Each row is a point on a landscape with many peaks, with its height.
From any point a climber steps to the highest of the 2 points nearest to it. It stops when none of these is higher. Distance is the straight distance between rows; heights are no part of it.
k129 h=6.17: [148 166 171 158 168 177 111  98 109 140 140 127 128  91 155 100 155 156
 140  94 105  80  93  89]
k784 h=2.80: [162 108 100 146 108  84 188  91 122 136 149 130 144 152  96 161 156 148
 164 151 120 171  95 160]
k913 h=6.32: [111 127 122 129 100 134  90 138 118  96 101 136 138  99 120  75 122 117
 118 142 152 146 110 108]
k376 h=5.41: [106 140 113 138 129 172 126 136 149 189 169 118 114 145 115 160 137 143
 104 103  60 123 174  81]
k908 h=5.28: [118 134 125 110 133 149  96 153 155 112  85 120 104 136 149 128  83  76
 132 156 193  90 160 145]
k926 h=3.68: [156 115 111  88 122 129 158 124 130 179 116 128  96 131 142 137 118  94
 117 171 175 129 146 118]
k459 h=7.64: [ 97 119 144  45 178  87 129 176  92 136 145 136 126 126 152 164  80 100
  87 100 121 109 172 169]
k663 h=6.77: [ 77 173 181 139 167 120  87 151 135  95 120 133 109 144 189 114 145 151
 119  73 123  84 111 129]
k421 h=3.29: [139 115 149 101 167 132 126 119 138 107  96 103 158 168 175 184 121 121
 202 128 128 145 162 196]
k818 h=2.42: [146 104 118 163  71  18 155 134 110 101 136 172 118 148  76 149 164 161
 110 142 120 143 111 134]
k551 h=2.65: [164 104 118 158  86  77 176 110  96 126 169 141 137 156  62 132 165 157
 181 172 106 138 101 114]
k853 h=5.33: [100 152 136 121 143 106 118 167 118 115 134 151 115  90 129 125  90 110
  88 131 147  82 106 126]
k862 h=4.64: [129 142 135 147 135 169  79 141 158 126  87 112  86 143 142 121 117 107
 172 157 141  94 164 116]
k246 h=1.79: [ 86 167 129 135 157 177 119 106 144 110 126 120 159 133 176 119 139 145
 117  37 122 149  84 142]
k84 h=6.29: [124 140 129 162 105 165 126  87 127 156 171 141 152  97 104 103 163 182
  96  63  63 132 103  52]
k194 h=5.36: [ 78  90 112 148  63 152 115 105 174  90 123 120 171 146  79 102 107 134
 116  85  85 184 132 142]
k702 h=6.70: [ 78 149 142 184 120 135 103 120 170 109 130 131 105 117 114 125 119 152
  98  68  83  98 139 118]
k656 h=4.85: [156 120 155 167  96  87 115  93 110 103 113 141 151 121 124 101 197 188
 132 116 110 154 100  92]
k359 h=0.77: [131 128 131 113 119 132 105 152 113 159 174 125 113 116  77  85 119 129
 118 165  79  95 163  81]
k952 h=5.09: [106  90  92 164  64  98 143 105 154 118 136 134 161 155  63 139 112 154
 145 118  91 167 136 152]
k620 h=3.74: [ 92 107 110  84 120 125 149 121 159 124 103 107 154 160 126 151  61  79
 119 122 169 155 191 155]
k603 h=8.55: [141 149 136 183 106 137  90 103 130 118  92 152 115  86 139  93 174 157
 105 128 170 111  80  70]
k96 h=1.09: [ 56 162 150 122 161 188 112 156 127 140 147 121 103 123 123  92  89  91
  82 103 128  62 126 119]
k652 h=7.02: [136 102 153  54 163  91 134 157  91 143 156 123 129 140 134 134 100 104
 129 150 114 132 167 149]
k566 h=5.66: [ 76 138 115 111 120 106  92 146 147  84 113 128 135 161 158 112 148 143
  80  50 143 160 132 123]
k623 h=3.94: [147 125  87 121 121 131 149 127 166 168  99 116  79 169 142 186 120 100
 128 156 153 133 177 141]
k931 h=4.30: [140  94  94  75 132 170 161 110 130 180 128  89 144 158 142 144 135  93
 118 128 130 194 155 110]
k576 h=8.52: [132 134 130  70 179  96 137 161 120 134 133 142  90 116 159 151  71 103
 103 141 148  73 144 193]
k273 h=4.10: [121 131 168  69 193 167 105 143  98  93 131 118 142 113 174  95  95  94
 143 125 147  99 114 160]
k411 h=5.20: [ 99 114 146 100 138 111  90 135 116 118 138 103 139 182 161 131 173 163
 127  76  61 168 159 109]
k701 h=3.53: [116 140 150 119 174 175 122 121 145  92 100  93 163 130 172 147 111 113
 174  99 130 145 128 174]
k147 h=2.03: [156 157 107 169 133 136 153 107 149 169 135 138 107  94 147 165 169 178
 101  88  92 135 108 108]
k464 h=6.15: [106 125 130 160 100 104 124 143 141 124 130 155 115 104  98 115 130 160
  92 104  90 119 126  93]
k914 h=1.33: [120 148 108 154 126 187 143 121 167 150 124 127 126  74 108 116  79 106
 111 135 118  98 104 120]
k754 h=5.43: [ 77 121 131 106 123  95  99 137 141  93 119 118 136 180 166 148 161 157
 101  44 107 185 171 145]
k737 h=4.08: [178 143 106 157 111 188  91 136 151 153 100 118  74 127 130 132 142 123
 149 177 145  92 143  75]
k108 h=4.05: [146 137 109 103 150 181 156 106 137 148 103  92 138 141 171 157 143 116
 131  93 138 192 130 135]
k395 h=0.87: [ 74 117 147 101 120 122 104 172 110 135 148 125 111 122  91  86 112 115
  93 143  95 129 163  80]
k951 h=5.78: [132 133 108 163  96 167 125 113 139 175 173 116 133 132  97 136 164 160
 121  92  69 145 152  57]
k640 h=7.48: [104 135 153 101 167 161 100 155 135 127 124 115 128 113 121 119  78 111
 164 158  88  71 162 163]
k718 h=7.43: [144 177 139 145 175 211 119  95 142 131 111 117 132 114 177 129 162 146
 163 102 115 121 100 124]
k538 h=5.23: [170 106 124 152  88  66 135 100 106  97 108 147 163 101 124 106 182 159
 126 149 159 173  62 133]
k911 h=0.96: [ 66 138 134  87 163 147 126 165 110 154 171 121 128 102 100 101  93 111
  82 111  94 101 158 113]
k996 h=1.22: [ 92 154 107 127 134 206 127 140 142 160 153 130 109  97 107  89  83  92
  90 128 131  79 103 118]
k582 h=5.79: [108 116 137 158  61  82 113 137 122 102 126 165 119 116  74  90 137 153
  84 137 117 138 128  77]
k815 h=2.91: [169 104 146 129 122 129 136 108  96  84 115 113 179 129 115 104 148 138
 199 186 110 167 101 140]
k364 h=0.51: [190 123 121 138 120 134 141 135 126 174 151 150 117  68 106 122 111 108
 123 201 145  70 100 131]
k341 h=7.70: [ 73 183 159 190 149 139 102 139 163 104 111 143 112 129 159 126 135 160
 111  65 138  77 105 137]
k27 h=2.51: [152  92 111 135  71  39 155 130  87 103 136 160 118 169  59 138 148 126
 149 179 135 153 107 125]
k56 h=6.46: [ 65 149 151 118 170 144 102 170 147  95 133 134 132 116 140 138  57  92
 138 114 126  55 155 188]
k842 h=3.38: [189 131 127 168 104 163 140  95 135 162 138 121 124 135 109 136 170 150
 183 166 120 143 120  91]
k392 h=3.70: [161 144 107 153 113 186 117 115 144 167 127 108 115 124 121 125 155 125
 135 153 134 131 142  89]
k120 h=1.45: [113 124 114 165 122 175 139 110 157 113 114 136 170  69 118 103  88 118
 127 110 145 128  81 145]
k742 h=4.52: [180 123 162 160  77  82 116 108  93 109 135 148 119 125 104 109 193 183
 142 150 115 126 123  56]
k873 h=5.59: [ 76  95  99 124  80 141 121 112 150  90 120 138 172 111  94  86 104 118
  78  84 124 181 112 133]
k400 h=1.91: [129 160 104 160 155 193 155 103 152 151 135 140 136 118 168 152 156 158
  98  47 105 166  90 123]
k555 h=5.56: [160 106 112 112 113  65 152 137 100 114 118 145 142 118 133 125 152 144
 102 157 180 184  86 141]
k243 h=5.05: [113 145 121 123 162 136 130 130 134 151 148 107 121 155 157 154 155 159
 110  73  59 150 153 117]
k356 h=5.83: [ 84 141 146 116 148 134  92 165 159  88  90 131 117 134 136 157  51  71
 137 134 177  72 171 178]
k541 h=4.48: [122 103 113 158  78 106 120 144 152 169 149 110  86 175  69 143 138 130
 157 156  91 121 185  92]
k896 h=6.41: [140 129 158 147 128  42 107 151 104  79  97 165 122 108 151 112 140 157
 107 128 153 122 104 133]
k103 h=5.90: [ 98 117 113 111 111 114 121 135 134  96 121 128 150 107 119 119 110 112
 113 119 134 170 125 133]
k581 h=3.12: [158 131 145 108 163  85 134 123 127 128 113 116 131 151 183 187 143 147
 180 122 129 128 140 192]
k382 h=4.20: [139 116  96 152  94 127 135 124 178 177 121 103  74 185 103 182 128 122
 153 151 111 123 199 121]
k933 h=7.15: [136 133 143 164 113 106  91 126 121  80  82 148 123 117 161  99 161 144
 130 135 181 134 106 110]
k775 h=1.58: [ 84 155 114 160 135 164 130 111 134  56 114 129 185  80 145 110  95 119
 125  63 158 128  75 167]
k81 h=5.63: [122 167  98 135 177 227 138 124 153 158 119 132 106 109 186 126 108  89
 103 119 189  93  87 143]
k361 h=4.46: [199 125 163 144 111 111 117 118  77 145 162 144 117 115  94  99 176 167
 168 178 120  85 118  59]
k31 h=4.55: [138  74 104  74 101 126 174 117 118 170 146  96 144 191  92 149 129  88
 133 143 122 197 165 119]
k303 h=2.30: [163 139 119 182 102  55 138 124 128 139 124 157  98 130 104 149 167 155
 116 157 142 133 117 116]
k589 h=2.17: [163 155 126 189 126  84 137 102 138 150 124 148 108  96 140 157 162 156
 115 138 125 113  92 117]
k163 h=5.24: [156 110 110 128  95  82 125 145 108 109  93 150 111 112 128 123 140 115
  88 193 201 162 101 119]
k872 h=0.38: [167 111 143 143 102 107 129 130 120 128 141 148 133  87  64 104  92 110
 145 206 130  88 121 139]
k944 h=5.44: [148  80 121 112 116  96 174 116 125 146 145 134 129 177  87 167 111 104
 208 189 109 137 151 190]
k338 h=6.00: [152 106 129  75 157  97 137 144  73 121 144 129 155  92 139  99 141 127
 106 152 140 164 103 125]
k622 h=7.34: [149 131 127  98 146 128 126 162 132 157 148 124 104 111 116 136  80 114
 125 165 112  57 149 168]
k360 h=3.58: [114 105 120  53 150  96 162 130 137 110 107 128 150 156 148 174  55  59
 123 120 183 135 176 189]
k515 h=6.11: [ 63 171 158 119 164 125  88 148 134  67  98 122 123 166 199 113 154 145
 102  62 164 128 128 148]
k645 h=6.47: [155  86 139  51 151  85 160 129  72 140 150 109 147 146 127 128 138 125
 135 165 126 173 121 147]
k928 h=3.79: [120 130 112  99 168 166 154 126 141 134 138 107 149 117 162 145  92  94
 133 115 135 142 106 157]
k362 h=4.80: [112  91 122 136  78  87 130 127 131 114 128 121 128 167  59 138 116 112
 159 169 103 154 174 130]
k54 h=5.89: [166  92 139  84 132 110 171 117  84 137 156 108 141 156  95 140 129 106
 192 203 116 141 133 153]
k261 h=4.78: [134  69 107  85  97 115 174 113 123 172 140 100 114 218 105 159 133 107
 174 158 118 168 204 124]
k953 h=2.97: [160 116 144 124 138  74 153 126 129 140 138 120 120 158 133 167 156 158
 172 150 104 137 133 162]
k577 h=5.25: [173 141 171 147 139 158  99 117  86 137 144 129 120  85 129  82 164 156
 130 143 111  83 108  71]
k207 h=5.08: [139  90 105  99 119 114 200 108 148 176 139 108 118 195 103 191  99  98
 177 157 118 134 193 173]
k372 h=0.65: [170 132 119 131 122 111 129 140 120 178 162 138  97 103 105 133 133 145
 108 169 102  89 122  93]
k727 h=5.80: [104 158 161 154 135  70 101 163 115 102 123 170  96  98 140 124 120 137
  84 119 135  66 132 128]
k546 h=3.97: [133  89 107  86 115 135 165 109 127 129  94 116 139 156 122 137  98  80
 133 165 184 166 146 149]
k694 h=1.68: [ 71 157 119 158 140 189 120 107 164  64 117 119 189 130 165 117 101 134
 146  37 142 146  93 185]
k334 h=4.89: [109 147 133 107 171 112 116 166  76  97 132 139 144  78 159  98  84 105
  93 107 187  87  86 161]
k304 h=3.13: [195 119 131 155 105 153 133  97 117 128 114 114 164 117 115 108 172 140
 191 159 113 174  98 110]
k968 h=4.50: [118 162 146  83 201 142 107 148  99 113 131 118 133  97 192 108 113 106
 122 115 190  94  86 166]
k967 h=6.42: [151 178 115 138 180 191 126 124 136 160 108 123 104 118 200 136 159 128
 118 103 160 116  97 119]
k849 h=7.05: [142 139 122 168 107 157 117  96 116 138 143 136 133  86 122  77 181 168
  91 100 127 144  96  46]

For each start below, name the point where the climber stops.
k411 | k341
k304 | k640
k541 | k603
k246 | k576
k27 | k576
k968 | k603
k31 | k576
k96 | k576
